Points on a hilly landscape, in no order, each with its height.
A ball rolls from a point to the lowest of its 2 nearest points, and stops where none of them is lower. Distance is the straight distance between rows; heights are no part of it.
Feva: -15,10,17,-2,-12,7,-10,-11,9,-1,-14,-13,6,-8,-6,1,9,-8,-8,24,-11,16,14,11,-18,15,-26  h=4.81
fufa: -12,15,-3,14,14,3,-4,7,1,3,-3,2,0,-17,10,19,2,5,9,16,-4,25,11,0,-2,28,-9  h=5.29
kipi: -5,-3,15,-6,-15,8,20,-33,3,16,-2,-13,11,2,-2,-19,17,-9,6,1,-11,-9,-33,16,6,-15,4  h=8.07
tolim: 13,2,-6,35,4,8,25,17,-23,5,0,-4,16,-11,31,-9,4,-12,14,-29,12,-7,-14,-6,17,13,20  h=2.74
tokiv: 17,-15,3,37,17,-12,-13,-1,3,-5,23,-12,13,-19,-6,4,16,5,31,-20,-28,0,-26,16,19,9,-4  h=1.32
dife: -10,11,0,-23,-12,10,12,-9,0,17,-24,2,2,11,6,4,-15,-7,-11,11,15,4,3,-3,-6,-8,-1  h=5.06
Kuval: 23,9,-24,-1,-2,-2,-39,16,-28,-28,-7,29,6,26,-12,2,-28,-8,-10,6,4,-3,24,-26,-22,-1,2  h=7.31
tave: -6,-2,5,4,6,-7,5,-13,1,9,10,-9,-3,-6,-17,9,23,4,19,5,-22,-7,-49,25,33,-9,2  h=1.87
mivuv: -5,-3,8,-33,5,6,17,-4,20,15,-24,-2,-22,11,-18,-13,-15,8,-41,16,-5,12,-2,-4,9,-22,-14  h=6.35
subop: -16,-36,39,-36,7,16,20,-15,25,-12,-7,-13,-24,21,-20,-35,2,-3,-35,5,-18,-24,-2,-1,-10,-29,-20  h=4.13
lalak: -4,-16,15,-37,-27,-6,-12,-34,33,-18,-1,-9,-9,15,-31,-29,13,-33,0,-2,-8,-44,-15,30,-23,-7,11  h=3.58
bar: -10,-23,7,-9,6,-17,-13,-10,4,9,8,-6,-4,-3,-19,12,2,31,-10,1,9,18,20,4,6,-23,-7  h=8.43
Posa: -21,25,-15,-21,-15,6,-1,-7,12,-6,-23,5,-2,17,-3,18,-12,-12,-31,44,0,13,1,-26,-11,12,-31  h=5.89
fili: 10,-11,6,-18,-1,-9,-20,4,19,5,-4,-4,-6,9,-22,-11,-15,8,-14,4,10,9,12,10,-5,-12,4  h=6.41
Nipu: -24,-7,25,-57,-24,-7,35,-23,48,-3,-5,-26,-11,28,-4,-12,-5,-17,-30,19,19,-25,-6,-4,-18,-14,-1  h=2.73
pev: 13,2,-23,58,18,1,-10,22,-34,-27,25,14,7,-11,35,0,-19,21,11,-21,2,-5,23,-24,9,7,-15  h=3.72
reted: -16,1,0,-16,-3,-4,-21,4,-3,0,0,0,-3,14,-12,23,-9,14,-12,16,17,10,23,-8,-1,-10,-1  h=3.51
Sunu: -3,-43,1,-12,-12,-7,-14,-40,22,1,34,-9,-14,-3,-34,-12,20,15,24,-17,-10,-27,-3,15,4,-34,18  h=8.29
tur: 5,-10,-10,32,2,-23,-31,1,-25,-4,9,5,13,-20,-4,20,11,29,8,-11,-1,24,31,-5,-18,-4,-11  h=2.19
nenim: 4,-10,-11,32,12,1,-3,30,-21,-15,22,10,8,-4,32,18,-4,19,17,-30,14,-16,17,-8,10,-5,5  h=6.12
savas: 14,21,-12,26,19,14,4,12,-30,-8,-12,18,12,-17,27,-7,-13,-9,4,-3,1,5,-3,-13,9,23,-5  h=3.16
veru: -9,-29,9,-24,-17,8,0,-39,19,-4,23,-10,-10,5,-30,-13,20,-4,18,0,-14,-42,-15,17,2,-42,12  h=8.23
popir: 34,7,-3,15,13,-2,29,24,0,5,-11,4,2,2,9,-18,0,-19,13,-28,-19,-9,-42,11,19,7,14  h=3.93
bebi: 10,-6,5,28,-12,8,10,-7,-17,4,0,-13,18,-7,14,-4,15,-12,27,-24,-5,-1,-10,12,1,10,12  h=2.07
supav: -13,-14,18,0,-4,8,-8,-41,-6,0,14,-19,5,-6,-16,-4,28,3,18,7,-30,-29,-33,25,23,-30,-17  h=2.89
litu: 33,0,-4,21,8,3,1,16,-1,5,2,-5,3,-2,-1,-15,6,-3,22,-18,-14,-7,-32,10,17,4,19  h=3.66
Teli: 20,-13,-7,-3,1,-8,-23,24,13,0,10,6,-8,7,-12,-4,-8,6,3,-10,10,-1,11,4,-8,-8,20  h=6.13
Bulo: -18,26,8,-16,-7,7,-4,-7,26,-2,-18,-7,11,-4,4,9,4,-14,-18,36,-7,12,10,-6,-23,24,-28  h=4.69
ruvi: 27,-10,-25,12,-3,-5,-40,8,-30,-5,10,10,7,11,-5,0,-15,20,-9,-9,17,1,25,-30,-7,-9,12  h=2.68
vira: -27,29,-25,20,33,11,-7,29,-17,-36,24,18,-10,-8,34,26,-6,10,24,14,1,-12,17,-29,3,26,-18  h=5.93
vefet: -20,-21,16,-48,-16,-2,11,-26,46,-20,10,-12,-14,19,-24,-21,17,-24,-6,12,-2,-42,-18,15,-19,-11,9  h=2.90
Rako: 32,-1,2,13,-3,5,-2,-4,-9,20,-14,2,9,-1,-5,-31,-6,-6,-8,-18,-7,9,-15,5,8,-3,9  h=8.12
duze: -19,5,18,11,-2,1,-11,-23,-4,7,-3,-12,9,-20,-7,0,16,0,4,12,-16,21,7,16,-3,13,-22  h=4.90
kubo: 21,-17,-9,16,-16,-1,-28,-8,-27,8,1,0,9,-2,-5,-14,0,11,-9,-13,10,11,27,-20,-7,-17,8  h=2.00
Falen: -26,-28,14,23,1,-24,-6,-33,-12,7,11,-10,11,-33,-3,19,27,20,10,-11,-18,12,5,20,14,1,-15  h=2.14
vufan: 14,-3,-18,26,-9,-9,-32,21,-31,-33,11,9,7,8,7,15,-7,8,9,-9,18,-13,42,-20,-20,-3,-1  h=4.44
Lidot: -8,16,-16,-11,5,7,-3,43,12,-15,3,6,-15,27,18,37,-13,6,5,7,22,-8,12,-7,-3,13,4  h=5.67
Giruf: -32,7,7,-14,0,12,11,-21,-14,11,-26,-5,8,6,0,-3,-8,1,-28,27,-5,16,10,-14,-3,-11,-28  h=6.10
boz: -15,30,-18,16,31,21,7,32,-21,-18,14,16,-2,-5,38,18,-13,15,15,5,8,0,4,-18,9,21,-10  h=5.68
Lup: 3,-2,4,-31,-15,8,17,-17,-4,14,-23,1,2,6,-7,-18,-19,-8,-18,5,10,0,11,-5,-9,-26,9  h=4.94
mono: -30,20,-6,7,18,2,20,18,2,11,16,5,-7,-19,18,45,15,9,12,-3,2,14,-5,1,20,37,0  h=6.57
kenab: -7,11,-14,17,24,9,0,37,-15,-17,10,15,-9,0,39,22,-15,25,14,-10,19,-17,13,-12,12,4,-6  h=5.90
Sobuv: 3,12,-17,12,13,15,-20,19,-40,-19,1,27,0,14,17,20,-23,4,7,7,13,4,10,-30,-1,-2,-3  h=4.64
Lisuz: 14,1,-8,38,21,-16,-17,5,-29,3,6,4,13,-28,9,-2,1,15,-5,-13,4,28,2,-10,16,7,-2  h=6.52
Mozen: -17,-23,20,-42,-4,10,33,-22,30,3,-8,-12,-21,19,-22,-29,-9,-7,-30,4,-6,-18,1,-2,-7,-34,1  h=4.55
tuz: 0,21,5,-1,17,-3,27,-4,-9,21,-20,10,-8,-16,-4,-4,-1,-3,-24,6,4,21,-36,7,31,2,2  h=7.02
Ramu: -23,3,10,-19,-10,6,6,-5,17,6,-3,-13,-2,8,-1,23,3,5,-17,28,11,17,10,-3,-7,10,-15  h=3.97
bab: -26,-31,34,-16,2,9,20,-24,23,-2,5,-18,-13,18,-18,-22,16,0,-24,10,-21,-21,-12,14,0,-24,-24  h=3.71
meze: 25,-6,5,31,-14,-1,-15,23,-2,-18,-5,-13,19,4,9,-15,4,-23,22,-28,-2,-16,22,5,-24,23,-5  h=2.46
pitu: -10,-6,18,15,-5,8,-2,-40,-11,4,10,-19,17,-14,-6,-6,26,-11,23,10,-32,-14,-41,29,10,-7,-15  h=3.11
nif: 22,8,-9,27,3,2,-31,18,-30,-25,-6,7,12,3,1,-3,-13,-11,5,2,-5,2,32,-16,-31,9,-11  h=7.70
mebi: -29,18,0,11,23,-12,19,-10,-1,8,25,1,-4,-45,9,21,21,2,6,12,-9,24,-8,6,21,42,3  h=6.87
Rofas: -33,40,-14,6,27,14,27,21,-21,2,14,13,-1,-26,39,26,10,-1,16,7,13,0,-5,-19,10,35,6  h=4.91
genan: 0,-17,9,7,4,-21,-24,-3,19,5,13,-7,0,-8,-25,5,11,13,12,-3,-14,11,4,29,-2,-2,-8  h=2.75
duri: 6,-8,-3,22,14,-10,-9,19,10,7,16,-4,0,-5,-5,17,13,12,33,-11,-21,-1,-25,28,14,1,4  h=0.71
lipo: -16,12,3,10,10,6,18,1,8,12,5,-15,4,-10,1,12,22,-12,28,9,-21,2,-28,19,12,27,-2  h=2.76
Sib: -5,31,-11,6,29,7,9,27,-8,4,-1,15,-13,-17,20,16,-4,10,-1,8,-3,15,-10,-15,18,23,5  h=6.29
viser: 8,13,-22,3,-4,4,-18,22,-22,-28,-9,31,12,27,10,7,-35,-19,-9,4,-5,-5,8,-29,-25,5,-9  h=7.49
Gimu: -29,-18,23,-21,-5,4,17,-23,5,16,8,-15,-6,6,-10,-2,8,12,-4,3,7,3,0,13,16,-27,-2  h=8.27
Rarev: -10,-34,10,-35,-16,11,8,-38,25,-11,6,-6,-20,3,-26,-40,3,-16,-10,-14,-4,-22,-4,8,-11,-31,15  h=5.11
Bugov: -4,3,-4,29,12,6,11,31,-9,-1,14,6,10,-7,28,28,8,11,29,-21,12,-6,2,3,9,6,7  h=6.26
Vafus: 14,19,-11,-45,-8,-3,8,31,15,-7,-17,16,-12,33,7,11,-26,-19,-16,7,22,-20,3,-15,-12,3,17  h=7.86
pevi: 0,-37,-4,-24,-27,18,6,-49,30,-20,3,4,-24,0,-32,-56,4,-24,-13,-14,-17,-34,-11,-1,-19,-26,13  h=5.35
Zenu: -24,-22,33,-2,4,14,9,-39,5,4,-3,-14,6,3,-14,-22,13,-3,-16,3,-22,-13,-15,18,8,-22,-27  h=3.38
tuk: -6,-2,-14,34,19,-12,-13,22,-24,-12,26,11,6,-21,18,32,4,22,18,-9,-5,12,28,-12,-1,13,-9  h=6.31
tudev: -18,30,1,-10,0,2,43,2,3,25,-13,0,1,-14,21,4,16,-16,10,17,-6,10,-41,2,8,20,9  h=3.18
Gup: 27,11,-6,-8,5,2,18,14,0,20,-28,19,-10,10,6,-16,-21,-9,-7,-11,-4,5,-18,4,8,1,13  h=7.19
fep: 33,-13,-12,36,-5,4,13,9,-2,3,23,-14,4,11,7,-21,12,-11,30,-29,-13,-19,-26,1,22,0,19  h=3.37
zamum: -17,26,-18,16,18,10,-19,30,-16,-33,21,22,-13,5,16,33,-10,7,15,27,-4,0,22,-27,-13,25,-25  h=6.21
tetob: -2,-4,-9,6,2,-4,-30,-4,-22,0,2,8,7,-4,-8,22,-6,27,-5,4,13,22,22,-10,2,-15,-3  h=3.03
lepo: 9,-6,-4,-32,-22,-14,-13,-5,20,-9,-13,0,-4,9,-17,-19,-4,-23,-11,-10,16,-17,17,11,-18,4,17  h=4.23
Faso: -5,10,6,9,20,0,-7,3,2,11,0,1,-6,-10,-4,12,6,7,8,0,-6,28,-3,16,11,13,-6  h=5.16
mezi: -17,-24,30,14,-16,-4,-17,-42,-1,3,11,-16,10,-10,-18,-1,29,4,15,-1,-21,-11,-2,25,-9,-16,-16  h=2.87
Gamin: -7,12,9,-28,-14,7,32,-6,15,27,-24,-4,-11,13,7,0,-5,-1,-14,12,13,2,-16,9,-2,-12,6  h=5.17
kora: -2,-2,-3,9,30,-17,-20,17,4,5,9,6,-7,-14,1,25,5,31,2,-1,5,23,3,5,16,6,-7  h=5.36
Zifep: 8,3,2,-8,7,5,14,15,-1,24,0,-1,-12,2,1,2,-5,13,6,-15,16,-3,-13,5,15,-7,28  h=5.47
Ris: 32,-21,-9,-13,-31,6,-4,-20,9,10,0,-5,-5,11,-21,-39,7,-15,1,-22,-8,-7,-3,-1,-7,-13,31  h=8.11
buk: -24,-5,19,-19,-3,3,12,-15,35,4,-8,-14,-9,10,-13,1,6,3,-13,21,-5,9,3,5,-3,-9,-27  h=3.70
zuvu: 2,-8,-4,-4,-14,-1,-18,12,-12,-11,1,0,15,9,5,13,-8,-8,12,-4,28,-13,34,-7,-23,6,14  h=3.69
sor: 4,-36,11,4,2,-26,-32,-15,12,1,17,-5,-1,-8,-33,-11,17,26,-7,-11,-11,5,19,22,-7,-20,-11  h=2.38
Gav: -6,-17,14,16,7,-8,5,-25,-12,17,-1,-4,10,-20,-12,-11,10,12,-5,-9,-4,18,-19,12,28,-12,4  h=8.21
rez: -9,9,-23,28,25,11,-17,14,-53,-26,14,29,3,-6,34,16,-15,16,10,4,8,-5,5,-35,9,2,1  h=4.97
Pur: -8,-21,3,23,1,-24,-20,-18,-16,9,9,-5,7,-28,3,14,12,25,2,-12,-5,18,25,10,-1,-1,-9  h=1.89
meb: -28,-17,24,-38,-22,4,23,-27,44,0,2,-21,-10,23,-10,-11,9,-13,-16,14,4,-31,-4,11,-20,-16,-5  h=1.98
Nivum: 9,15,5,35,18,-4,16,-2,-15,-5,1,0,10,-45,5,-21,2,-22,8,-10,-15,20,-33,0,25,31,5  h=2.41
sek: -11,36,3,6,19,-5,21,1,-11,12,-16,8,-2,-37,8,-6,3,-13,-16,12,-2,26,-32,-4,24,22,2  h=6.89
zulad: -4,-13,17,-26,-23,15,13,-32,15,9,-6,-9,4,12,-9,-29,11,-21,13,4,-18,-32,-35,20,-10,-27,2  h=8.10
baruf: 19,16,6,0,5,-3,23,0,-4,26,-32,12,2,-10,9,-18,-5,-10,-14,-10,-12,7,-35,7,20,1,13  h=7.12
lopep: 23,9,-2,-29,1,1,15,21,20,14,-18,11,-18,13,-7,-11,-13,-9,-2,-11,0,-1,-16,4,-8,-5,15  h=7.30
Duba: -4,-10,4,-33,-5,-6,-22,-10,16,-8,-10,0,-12,12,-31,-11,-13,2,-34,16,13,2,27,-5,-11,-20,-10  h=6.63
sebo: -11,27,-16,-11,3,7,-21,7,5,-11,-13,8,0,17,-9,27,-16,-6,-20,38,-7,24,12,-21,-15,22,-20  h=5.72
tos: -24,27,-7,1,6,16,24,14,-12,7,-2,8,9,-15,29,22,8,-7,21,9,5,6,2,-16,-3,39,7  h=4.65
mabu: -4,2,12,-21,-1,-1,12,-8,33,13,-4,-15,-17,16,-20,-6,10,0,-17,14,-13,3,-17,19,0,-10,-8  h=3.40
Panuk: -22,11,10,-3,-3,7,28,-10,12,21,-7,-9,3,-3,14,9,18,-14,22,14,-13,8,-35,17,5,8,-3  h=2.95
tuv: -3,32,-12,1,13,8,-4,13,-2,-7,0,7,-8,4,6,28,-4,-1,4,32,-10,19,12,-15,-8,32,-14  h=5.48
bugit: 23,-9,-16,-12,0,-12,-30,30,8,-24,4,11,-9,15,-9,-10,-15,-1,0,-18,21,-16,22,-7,-16,5,19  h=6.56
peve: -11,15,0,8,18,-3,22,-5,2,7,7,0,1,-20,-2,15,21,-5,17,11,-16,2,-55,24,29,15,1  h=2.37
digu: 13,19,-18,29,4,10,-16,27,-25,-33,-8,22,14,10,19,-3,-28,-22,9,3,-4,-8,25,-23,-25,14,-18  h=7.60
kidug: 19,-4,-17,-11,-5,11,-21,4,-29,0,-2,14,0,11,-3,0,-24,8,-7,-6,22,-1,12,-25,-6,-22,18  h=3.35
Kave: -10,15,6,-20,-14,-1,-7,-1,18,0,-25,4,18,17,10,7,-6,-25,-11,28,3,0,14,3,-29,15,-11  h=4.54
gitut: 7,2,8,-12,-15,9,13,-11,4,13,-18,-6,6,7,7,-19,2,-18,7,-5,-5,-2,-17,16,-8,-5,9  h=8.02
dod: -17,-18,22,-30,-18,10,21,-33,24,10,6,-17,-9,11,-18,-15,13,-10,15,5,-6,-30,-14,17,-5,-31,12  h=8.16
Zab: -27,-23,38,11,2,6,3,-38,5,-3,7,-19,4,-4,-8,-10,27,9,1,7,-35,-7,-8,31,-3,-16,-33  h=3.12
Ruka: 2,24,-12,-54,-22,-12,19,4,23,5,-12,2,-21,28,12,19,-25,-9,-28,27,26,-12,-7,-23,-16,-15,13  h=3.87
nizaz: -34,9,-1,-20,-13,19,15,-24,7,4,-24,-5,7,6,3,4,-12,-5,-33,50,-3,18,10,-29,-6,5,-39  h=6.01
guba: -21,43,-20,4,26,25,23,20,-21,-16,13,22,-13,-9,39,24,-1,14,12,27,4,1,-4,-35,9,36,-7  h=5.33
gel: -7,8,10,-18,-1,4,18,3,7,26,-7,-8,-3,6,-3,6,5,6,6,4,8,5,-21,14,12,-8,11  h=5.30
zim: 18,-14,10,37,5,-9,-13,4,1,-10,15,-16,17,-9,-2,-3,14,1,28,-15,-24,4,3,21,-9,18,-9  h=1.76
kul: 5,22,-7,-20,6,4,9,26,13,6,2,3,-25,24,8,38,-11,10,-8,15,25,3,1,-9,1,4,7  h=5.18
sapet: -26,1,14,-8,0,13,23,-24,-7,16,-19,-6,3,-9,-4,-9,3,2,-19,13,-4,19,0,2,13,-12,-16  h=6.16
nibav: 18,7,-9,-48,-13,-3,11,20,28,2,-14,11,-15,21,-10,-6,-16,-19,-10,-7,12,-16,-2,2,-17,-4,33  h=7.52
fovi: -9,17,4,-20,-14,-4,-17,8,6,-19,-11,-5,11,23,0,17,-5,-18,-3,16,21,-10,23,-5,-25,17,-6  h=4.33
Petu: 19,-21,-8,25,-15,-18,-24,14,-19,-19,12,0,12,-2,-2,15,9,17,14,-21,18,-13,42,-9,-17,-3,4  h=4.80
kinu: -26,1,9,-57,-25,-4,32,-15,33,3,-12,-16,-8,23,2,-5,-19,-14,-36,30,17,-13,8,-21,-14,-22,1  h=2.32
zibi: -13,-12,8,-23,7,-5,-3,-1,15,16,5,-10,-24,6,-23,7,-6,25,-22,19,11,16,8,5,14,-24,-7  h=8.52
tabe: -22,-25,16,10,-4,-10,-6,-42,1,7,17,-17,11,-13,-10,14,29,11,17,1,-20,-15,-18,31,19,-18,-15  h=2.66
tiga: 29,-9,-8,20,-13,7,0,14,-1,-6,3,-5,8,13,8,-20,1,-15,25,-31,9,-15,8,-1,-4,0,22  h=3.21
sotuv: -6,7,2,17,4,8,24,1,-26,13,-8,0,21,-13,20,0,8,-15,18,-18,10,1,-23,9,11,10,18  h=2.39
Nagub: -23,12,-18,30,29,-4,-9,21,-22,-29,27,22,-7,-19,35,29,-3,26,24,-2,-1,-5,25,-15,5,21,-18  h=6.15
Mutog: 13,21,1,32,20,5,11,-1,-22,-4,-10,8,17,-30,22,-16,-4,-21,9,-11,-15,16,-11,-7,10,37,0  h=2.81
dinuf: -22,33,-8,-9,-4,16,18,14,1,5,-3,0,1,3,28,34,1,-8,9,34,15,9,6,-18,-9,26,-4  h=4.42
bib: 33,1,-21,-44,-16,-1,17,25,14,0,-23,27,-6,19,6,-10,-25,-24,-3,-18,4,-22,11,-11,-17,-8,31  h=7.77
Non: -1,-17,2,-41,-21,5,22,-24,26,9,-15,4,-21,4,-22,-34,-7,-11,-19,-9,-8,-11,-6,5,-11,-31,12  h=4.85
biki: 6,9,-11,-43,-5,-6,-18,10,11,-20,-5,9,-13,20,-20,9,-22,-7,-13,11,29,-4,18,-10,-11,-4,15  h=8.55
bomap: -31,21,-2,4,7,-1,24,-3,14,16,12,-11,-1,-23,9,32,20,8,0,14,-6,21,-7,-3,17,32,-5  h=6.70
vitop: 15,18,-15,39,25,8,12,23,-35,-23,2,16,11,-17,39,-23,-14,0,-4,-23,7,-2,-2,-26,21,17,-2  h=3.61
dugid: 10,-10,8,16,3,-2,-9,-18,0,15,-10,-4,3,-8,-12,-24,-1,9,-7,-11,-9,22,-11,9,8,-6,0  h=8.15
mifif: 8,16,-20,-41,-7,0,-8,24,2,-16,-1,13,-20,28,2,25,-35,-5,-12,16,28,-9,7,-24,-10,-8,20  h=8.20
Kuzab: 11,-17,-7,13,20,-16,-12,24,8,12,21,5,-4,-2,1,15,6,27,16,-17,6,11,-1,7,15,-3,5  h=5.57
nik: -16,30,-24,35,40,15,-4,13,-50,-43,26,35,-7,-14,32,8,-15,17,10,9,-4,-7,3,-37,16,12,-11  h=5.37
zibe: 40,7,-8,23,3,8,-1,12,-11,8,-19,11,14,-5,13,-27,-18,-16,-4,-18,-13,13,-10,-10,-2,13,-2  h=8.08
pavu: 20,13,-11,19,27,2,13,34,-13,1,-5,7,0,-6,19,-11,-13,6,12,-18,3,0,-21,2,28,6,7  h=5.92
Gede: -7,-3,10,1,3,1,25,-20,-12,21,-2,-7,0,-9,-10,-5,7,3,-5,-5,-1,8,-37,21,33,-12,16  h=8.25
pegen: -5,-8,2,-15,4,-12,4,10,32,18,18,-6,-17,11,-14,28,3,16,0,3,12,12,-6,13,12,-8,12  h=8.82
zal: 25,-39,-2,21,-9,-27,-35,-10,7,4,22,-3,5,-11,-30,-21,19,27,0,-19,-1,11,23,-1,-10,-19,5  h=2.03
pav: 10,-11,-16,43,20,-16,-12,15,-31,-11,22,4,17,-34,24,11,4,24,8,-28,1,14,17,-12,2,9,-4  h=6.42
Sef: -10,-19,22,-20,-16,9,4,-22,8,12,-2,-12,0,7,-19,-14,6,0,-6,-4,4,-5,10,15,-4,-28,2  h=8.22
Lem: -8,14,4,-48,-27,-2,41,-3,28,22,-21,-12,-14,27,1,12,-20,-3,-36,32,22,-11,-7,-27,-14,-15,2  h=3.06
Zedi: -26,-21,14,2,14,-12,-1,-19,2,16,12,-7,-6,-6,-11,12,10,35,-15,4,-3,23,2,9,21,-17,-15  h=8.38
lan: 34,-27,-6,35,-12,-30,-25,-2,-9,8,25,-6,12,-9,-15,-18,25,24,1,-26,-9,9,14,1,-4,0,-3  h=1.75
vobak: -16,12,14,9,13,-1,10,-20,5,13,0,-6,4,-26,-1,2,12,7,3,13,-17,26,-18,11,15,17,-14  h=5.01
Bolos: 18,-12,13,22,-21,-2,-6,-21,-9,4,6,-20,8,1,-5,-10,18,-3,27,-14,-14,-7,-5,23,2,0,2  h=1.78
neta: -32,-22,20,-9,8,-1,25,-22,9,18,9,-20,-17,1,-10,6,9,27,-21,6,-2,9,-11,5,29,-27,-16  h=8.32
paf: -31,25,-7,-10,-2,16,16,-7,11,14,-2,-4,-1,-6,11,30,8,4,-8,34,14,22,5,-15,0,26,-15  h=4.22
nifu: 0,-2,-10,-23,-14,5,-25,-6,-18,-4,0,9,-8,14,-13,15,-22,4,-10,6,25,2,31,-18,-9,-26,11  h=3.81
kug: 8,10,2,33,18,-4,-3,-12,-30,3,-10,3,14,-41,2,-17,0,2,-16,-6,5,31,-9,-7,21,11,3  h=6.62
sisil: -6,-4,1,-54,-5,-3,18,-7,28,5,-21,9,-26,18,-20,-23,-25,-4,-44,16,-2,-2,5,-1,-11,-26,-2  h=6.58
Vitib: -12,15,-14,8,17,12,-17,40,-5,-30,11,16,-13,16,22,35,-17,15,9,18,16,1,13,-13,1,10,-17  h=6.11
Kopev: -9,9,5,18,17,1,20,20,2,8,12,2,1,-8,19,26,13,2,18,-13,0,1,-15,13,21,15,7  h=6.40
vigi: -25,3,19,-18,9,13,28,-15,7,18,-22,-12,-15,3,-10,-13,-8,10,-35,19,-10,15,-15,-4,15,-17,-22  h=6.24
bere: 9,16,-28,57,24,8,3,20,-38,-33,17,6,1,-21,46,-21,-20,10,-2,-14,6,-9,13,-33,19,10,-17  h=3.39
biv: 13,-6,-2,-28,-18,3,-14,-6,-10,5,-24,5,5,11,-10,-19,-15,-10,-16,0,11,2,27,-6,-15,-9,8  h=4.77
zupub: -13,25,-5,11,19,5,6,-5,-33,1,-10,11,12,-41,6,-6,2,-5,-11,7,4,30,-8,-7,18,23,2  h=6.75
Dagef: 9,-17,3,-7,-20,5,-4,-19,2,11,-5,-4,2,8,-13,-23,0,-1,4,-18,8,-4,9,8,-10,-18,16  h=8.17
ped: 8,28,-4,18,20,1,19,29,-6,5,-12,9,-5,-17,22,-1,-5,-8,5,-4,0,15,-29,3,14,22,3  h=6.09
geno: 11,-16,2,-28,-21,-9,-17,-24,28,-11,-4,-3,-10,9,-31,-33,4,-24,-8,-10,-2,-23,10,19,-20,-7,13  h=3.92
fuv: 35,-14,-9,27,-19,1,-17,12,-4,-9,3,-9,9,6,5,-15,1,-10,7,-20,0,-8,29,-7,-18,8,6  h=2.82
bilag: 32,-7,-19,-1,-3,-16,-35,28,-13,-23,-1,17,5,20,-15,-5,-17,-5,-3,1,15,-7,31,-18,-16,7,9  h=7.00
difo: 23,-27,18,25,-29,-10,-23,-28,-5,-3,10,-11,8,-7,-22,-27,25,8,-4,-17,-12,-5,19,9,-21,-15,-3  h=1.15
redi: -6,-12,12,1,7,-15,-1,-7,17,16,16,-13,-2,1,-11,22,15,10,24,0,-14,-1,-22,29,20,-4,0  h=1.39
laz: -6,16,-8,-42,-8,-6,14,13,25,9,-1,-10,-20,24,3,28,-13,0,-18,24,26,-2,0,-12,-5,-8,10  h=4.60
Tidu: -2,-5,18,-6,1,-7,-14,-6,29,4,5,-9,-7,9,-23,-3,10,0,6,5,-22,0,-19,29,-5,-8,-14  h=3.08
datav: 22,-17,4,7,-27,-6,-21,4,-5,-12,-4,-6,20,5,-6,-7,2,-6,3,-17,20,-11,28,-2,-26,6,19  h=3.24
Soz: 15,15,-3,2,16,7,20,39,3,10,-3,9,-13,12,8,3,-5,5,18,-21,8,-5,-18,7,16,-2,16  h=5.69
vaga: 16,7,-9,-9,-14,3,-17,10,-11,-2,-22,14,12,9,6,2,-20,-13,-5,6,2,3,19,-7,-16,4,0  h=4.57
Ruzi: -27,-15,22,21,10,-15,-1,-32,-3,5,12,-11,11,-35,-7,10,27,10,5,2,-28,9,-23,22,30,-6,-13  h=2.40
geba: -13,-1,1,-59,-10,-10,3,-10,46,-12,-1,-12,-21,21,-28,-14,-7,-20,-26,13,18,-19,7,8,-12,-2,14  h=5.54
Lom: 33,13,-18,-21,-13,6,10,25,10,6,-25,25,16,20,19,-3,-25,-30,-6,-12,-6,-17,5,-7,-20,2,9  h=7.91
Zir: 13,-3,10,23,-6,-6,-20,6,9,-8,-2,-8,14,-1,-6,-4,6,-15,19,-13,-11,-6,14,19,-23,20,-3  h=2.12
tomo: -2,3,-12,17,19,-14,-37,12,-24,-9,7,13,7,-11,-4,27,-1,22,9,11,4,23,29,-8,-12,2,-14  h=2.58
Luto: 10,14,-12,8,6,12,-16,14,-21,-8,-14,19,6,6,7,10,-16,-3,1,16,1,15,7,-17,-6,5,-8  h=4.35
Ropiv: 7,-1,10,27,4,-4,0,-26,-17,8,6,-16,17,-21,-2,-14,18,-10,20,-4,-27,1,-43,19,21,-1,-5  h=3.09
Sok: 25,9,1,-20,-19,3,5,7,16,10,-35,12,16,14,4,-18,-13,-28,-6,-13,-15,-13,-6,9,-18,8,8  h=7.97
nis: 24,-8,4,-13,-20,5,3,-4,15,13,-13,-4,2,11,-12,-29,2,-20,10,-17,-15,-17,-24,16,-4,-10,21  h=8.06
vor: 34,-27,1,30,-18,-5,-17,-11,-3,2,20,-11,2,-1,-11,-22,23,4,9,-23,-12,0,8,10,-3,-8,6  h=1.47
Tiva: 22,-12,-9,13,11,-5,-4,28,2,5,15,2,-5,3,-2,-4,1,15,18,-28,10,-11,-1,7,10,-3,20  h=5.80
seb: 29,12,-4,5,-7,5,6,10,0,13,-39,20,12,1,21,-21,-18,-27,-5,-12,-23,0,-6,-5,-16,10,2  h=8.01
tezak: -8,-2,0,-51,-18,-22,-12,-7,20,-18,-3,-10,-1,21,-21,-2,-5,-17,-25,11,27,-14,18,7,-19,6,12  h=4.82
nulan: -10,-3,3,-27,-9,-12,2,3,39,7,9,-15,-22,11,-22,26,-2,18,-19,18,18,10,9,7,3,-12,-3  h=8.67
dal: 20,-10,-18,47,4,1,-22,30,-28,-29,22,9,8,2,21,-2,-7,12,8,-19,11,-12,34,-28,-10,2,-17  h=4.03
lomal: 12,6,2,36,11,-7,5,-1,-15,-2,10,-7,14,-22,-3,-9,16,-9,10,-15,-12,19,-36,11,23,14,8  h=2.80
sarun: 19,-23,2,23,-25,-13,-28,-21,-14,-3,-2,-10,13,-8,-16,-21,10,13,-11,-13,6,3,39,-6,-20,-11,3  h=1.55
sas: 5,-28,-1,21,-17,-15,-23,-2,-1,-1,14,-12,11,-3,-7,8,16,14,16,-28,11,-3,28,12,-17,-5,7  h=5.04
veku: 28,-13,-9,44,-1,11,13,17,-7,-3,16,-6,18,5,26,-17,6,-8,22,-34,1,-11,-5,-5,10,11,12  h=3.10
liveg: -11,10,-7,-8,-9,8,-10,14,-11,-8,-5,1,11,7,10,30,-9,-4,5,15,17,1,24,-14,-14,16,-3  h=4.04

Call two points neighbours if one is among the 2 nearest of the other. Go from one point of each pair to the other, from neighbour to neighbour, staying as low as possible. Name the highest point that can't be avoided.
kinu / Nivum: zamum
Pur / duri: nifu
duri / Luto: pavu
tabe / Nivum: pitu
Pur / bere: vitop
difo / duri: tiga
meb / kinu: Nipu
